A landscape with many valleys, sampled at points; each row gives a point and its height.
A ball rolls from a point to the lowest of its 2 nearest points, and stops where none of them is lower. Distance is the straight distance between rows; heights are no part of it.
Z461 h=326: [193 154 129 128  95 142 164 115 139 126 123 137 139 153 109 107 119 195
 112 101 121 164 149]
Z72 h=697: [126 116 193 117 159 148 124 139 103  92 165 175 146 117 161  97 155 184
  84 107 147 110 146]
Z795 h=577: [126 102 131 163 116  77 114 148 171 128  82  81 112 137 136 122 107  89
 185 147 101 143 121]
Z861 h=865: [137 154 111 125  67 121 136 128 146 119 110  81  77 164 101 133  78  94
 155 111 153 142 112]
Z546 h=613: [162 115 134 151 166  95 113 117 173 142  94 108 109 141 133 153 135 132
 158 147 102 142 109]
Z114 h=923: [ 68 154 133 165  40 164 143 193 102 167 104 119 140 114 144  96  63  55
 160 123 186  72 170]
Z184 h=882: [145 154 144 133  69 136 144 133 149 148  93 103 118 171 134 100  75  98
 175 113 148 150 115]
Z474 h=883: [107 145  93 137 135 161 128 149  84 112 154  98 134 158 176 109  66  66
 111 130 116 112 157]
Z305 h=183: [ 87 137 191 133 157 136 142 123 153 136 116 134  99 157 104 123 147 113
 116 141 148 131 117]
Z618 h=456: [ 99 112  84 128 143  98 128  98 157 138 132 130 111 115  53 158 149 137
 125 147 108 133 136]
Z425 h=605: [123  93 124  61 166 124 135  86  85 120 155 155 134 111 136 115 128 183
 135 135 114 148 142]
Z639 h=338: [ 66 133 108 163  72 140 123 180 139 144 160  99 120 129 102 117 102  17
 138 114 174  88 119]
Z90 h=633: [126 122  71 131  78 108 135 107 120 103 156 109 142  98 124 168 138 152
 138 151  86 128 117]
Z236 h=592: [ 92 120 139  99 127 119 144 111 131 144 128  86 104 149 121 136 119  72
 167 154 125 159 120]
Z324 h=432: [ 89 196 174 132 118 207 188 102  86 160 132 174 132 137 123  99 126 137
  97 137 142 121 144]
Z37 h=884: [151 107  71 123 146 155 109 146  92  76 194 144 135 111 136 159 105 158
 123 144  89 156 137]
Z139 h=875: [ 97 150 161 102 131 130 182 124  70 128  93 118 126 154 151  91 106  99
  92 102 181  85 126]
Z864 h=897: [113 134 143 132  73 145 138 161 135 164  81 106 147 153 147  71  78  71
 183 114 181 118 124]
Z177 h=747: [207 120 167  87 142 123  80 178 108 105 148 200 117  74 117 189 182 182
 122 110 154 186  93]
Z611 h=663: [179  89 119  62 137 119 136 110  77  89 148 143 132  90 139 151 150 195
 144  97 136 166 136]
Z831 h=548: [101 123 104 104 111 118 128 108 130 160 154 108 143 141 129 127  95  89
 150 168  83 165 144]
Z723 h=711: [205  84 122 109 197 107  85 171 100  84  84 141 127  95 149 191 168 177
 112 119 137 130 126]
Z74 h=710: [191 101 156  78 159 140  97 144 105  93 145 165 114  84 127 162 194 187
 123  89 165 160 126]
Z903 h=321: [140 154 143 105  76 113 131 105 139 158 127 143 124 152 140  73  65 186
 137 147 105 146 136]
Z768 h=931: [ 89  94  72 184  90 126  94 208 127 126 102 117 105 108 116  85  58   4
 147 114 137 113  89]
Z397 h=762: [177 124 198  97 161 167 137 113  98 102 128 197 122  92 160 119 176 189
 130 114 129 162  83]
Z323 h=369: [127 104 142 114 149  81 107 100 168 149 112 133 132 100  83 180 188 134
 110 145 107 141 151]
Z845 h=444: [175 140  83 132  96 114 149 122 135 112 117 116 126 152 112 123  82 155
 121 118 100 158 139]
Z680 h=624: [115 128 114 115 102 108 145  95 129 125 129  84 144 121 141 161 160 106
 148 136 115 124 109]
Z914 h=530: [ 58 159 129 186 110 161 168 179 115 135 122 116 145 157 119 105 107  82
 136 150 153  85 119]
Z859 h=316: [ 90 159 167 139 157 180 181 125 114 138 144 145 131 157 119 120 151 113
 101 134 151 124 111]
Z491 h=849: [149 118 161  86 109 116 121 119 135 114 155 139 128 123 129 155 155 167
  92 131 121 162 138]
Z205 h=487: [ 69 141  88 121  97 131 130 132 124 159 142 112 161 144 116 102 100  81
 125 153 131 112 139]
Z417 h=462: [141 113 140  93 171  96  97 117 146 148  87 120 126 115 124 144 211 172
  89 126 168  83 113]
Z468 h=402: [ 78 138 142 146 146 152 159 136 114 155 154  94 156 157 167  75 132  76
 165 108 173  74 134]
Z378 h=431: [133 137  67 145 132 131 132 122 165 145 137 114 173 155 101 118 155 136
 127 125 122 127 118]
Z656 h=869: [141 134 150 109  71 106 110 116 164 132 156  93 140 146 140 126 138 129
 109 117 124 143 163]
Z16 h=705: [178 102 155 141 217 144 103 130 140 120 140 177 128 106 127 176 167 167
 147 134 106 161 129]
Z867 h=862: [131 139  91 139 109 160 117 134 103  96 185 118 137 135 166 147  85 122
 108 137  91 133 158]
Z912 h=900: [112 125  69 151 105 138 116 157 105 129 121  86 130 142 166  97  61  35
 148 135  96 137 130]
Z948 h=539: [120 124 129  65 146 128 143  98 113 154 138 137 122 147 133  91 126 159
 124 157 111 159 121]
Z482 h=799: [172 131 164  97 144 133 163 108  98  92  91 152 118 121 141 161 155 179
 116 118 133 151  80]
Z209 h=443: [113 156 144  82 114 154 133  95 116 166 146 140 101 157 134  65  72 140
 135 138 132 149 137]
Z827 h=461: [ 77 127 158 119 168 158 137 130 130 158 164 109 128 167 165  65 131 128
 152 146 155 108 122]
Z431 h=579: [101 139 128 157 101 118 127 102 140 112 132 125 152 136 129 105 114 124
 127  92 137  83 159]
Z82 h=788: [208 111 202 106 180 119  88 134 155 152 110 179  76  78 113 163 186 197
 111 145 120 169 118]
Z934 h=730: [143 129 181 110 157 167 151  98 102 117 136 166 142 117 163  84 167 184
 123 113 136 131 115]
Z221 h=898: [103 131 178  99 166 125 164 111  66 109 128 152 131 133 168 119 125 115
  71 101 159  81 115]
Z704 h=841: [146 154 138 154 118 151 117 121 129  92 160 155 129 149 153 153  80 148
 115 132  96 134 121]
Z191 h=493: [113 165 165 122  82 156 157  67 116 165 128 155 164 122 148  81 118 158
 144 120 116 127 179]
Z13 h=525: [ 98 116  73 142 158  90 102 112 153 137  95 103  80  99  64 183 163 103
 123 156 120 101 110]
Z59 h=569: [161 107  25 170 140  88  84 127 136 104 123  92  78  92 114 156 123 109
 113 123  61 133  98]
Z677 h=784: [197  99 132 124 129 105 106 175 128  93 155 175 125  83 102 200 150 197
 128 134 108 183 128]
Z960 h=746: [207  99 173 123 193 112 127 116 143 154 119 182 123  76 117 168 177 194
 163 137  99 186 118]
Z809 h=657: [152 118 119 159 220 129  87 103 158 138 123 136 114 114 127 185 157 132
 145 146 111 113 109]
Z57 h=515: [ 79 138 168 147 110 140 124 136 156 149 141 119 129 158 139  78  98 121
 177 157 132 123 125]
Z132 h=911: [ 85 131 165 106  44 167 133 180 118 195 109 126 147 123 152  69  68  65
 173 124 211 104 156]
Z459 h=917: [107  97  64 164 115 110  90 187 155 136 108  89 112 134 116  90  80  34
 151 139 106 146 116]
Z915 h=546: [118 150 148 126 121 123 118  83 147 124 155 158 155 134 134 109 141 160
 103  84 157  79 121]
Z29 h=675: [180  84  90  99 164  99 108 149 102  76 115 114 129  99 143 188 156 138
 102 122 114 145 141]
Z893 h=533: [ 96 145 153 128  89 136 144 109 108 148 122 127 186 132 182  96 110 149
 146 153  98 113 154]
Z798 h=350: [113 126  51 162 114  93  98 153 175 137 116  93 136 141  95 115 136  90
 122 129 126 104 107]
Z137 h=847: [142 145 122 133 125 117 144  90 138  97 105  94  75 150 107 152 106 105
 154  94 146 131 103]
Z400 h=815: [178 128 131 156 122 115 115 138 147  95 161 168 125 113 127 191 108 174
 127 142  74 165 111]
Z637 h=549: [111 133 144 178 103 110 102 138 170 123 129 114 126 149 149 119  83 109
 167 154  94 126 118]
Z337 h=541: [174 120 157  97 176 122  91 137 139 137  97 167 123 104 134 136 199 205
  86 134 152 117  80]
Z455 h=826: [182 114 194  97 124 103 118 112 161 123 134 134  87 100 118 164 188 190
 115 125 127 166 138]
Z946 h=827: [155 136 149 115 148 122 161  89 118  99  81 108 111 149 137 138 147 143
 131  93 151 127 103]
Z25 h=489: [ 48 118 109 201 150 130 151 181 136 142 130 106 151 137 120  93 130  53
 158 142 148  72 105]
Z567 h=851: [137 162 129  98  86 128 167 114  96 114  87 106 137 159 142 125 118 124
  94 108 154 117 117]
Z328 h=285: [113 116 185 118 146  96 127 116 162 136  95 108 114 136 113 144 179 109
 109 128 136 134 139]
Z240 h=518: [ 73 184 149 158  88 193 181 151  93 154 101 130 137 150 125 106  98 107
 124 156 145 114 155]
Z658 h=517: [162 130  46 152 130 104 124 122 131  95 117 111  99 138 108 145  78 124
 120 121  83 144 114]
Z797 h=602: [156 101  49 170 115  95 109 128 147 103 168 106 109  76 108 177 150 140
 133 140  54 151 128]
Z679 h=662: [122 138 168 137 138 170 149 134  91 106 155 171 163 135 149 110 123 152
  80 111 126 119 180]
Z88 h=497: [131 124 108 125 136 120 114  89 150 140 156 171 187 120 118 131 154 165
 122 117 111 117 119]
Z436 h=616: [ 90 150 119 142 107 146 138 110  95 122 137 164 158 133 127  98  74 146
  99 125 119  96 187]
Z709 h=429: [177 153 158 102  79 134 159  79 125 149 128 153 142 125 140  73 110 197
 126 106 106 156 160]
Z247 h=450: [ 84 120 123 176 174 124 130 133 155 150 125 116 171 151 139  90 146  93
 160 123 141  78 114]
Z838 h=638: [141  85  64 135 179 111 105 138 113  87 116  97 101  83 105 200 185 107
  95 135 108 121 139]
Z877 h=588: [119 103  68 142 205 110  92 127 125 119 110 126  92  87  71 192 168 136
  99 150 125  86 138]
Z471 h=373: [123 109 118 122 169  97 114 126 154 126 109 106 137 136 108 137 177 119
  87 103 154  92 147]
Z7 h=416: [ 61 149 108 118  62 156 130 167 129 180 149 114 134 141  97 109  79  44
 143 155 164 122 140]
Z185 h=269: [ 91 132  97 154 113 113 121 158 157 125 140  83 128 149  99 120 143  52
 113  99 170  86 123]

For each start below, name the point where the ball stops.
Z29 | Z305
Z132 | Z185
Z680 | Z185
Z16 | Z468
Z114 | Z185
Z912 | Z903
Z177 | Z903
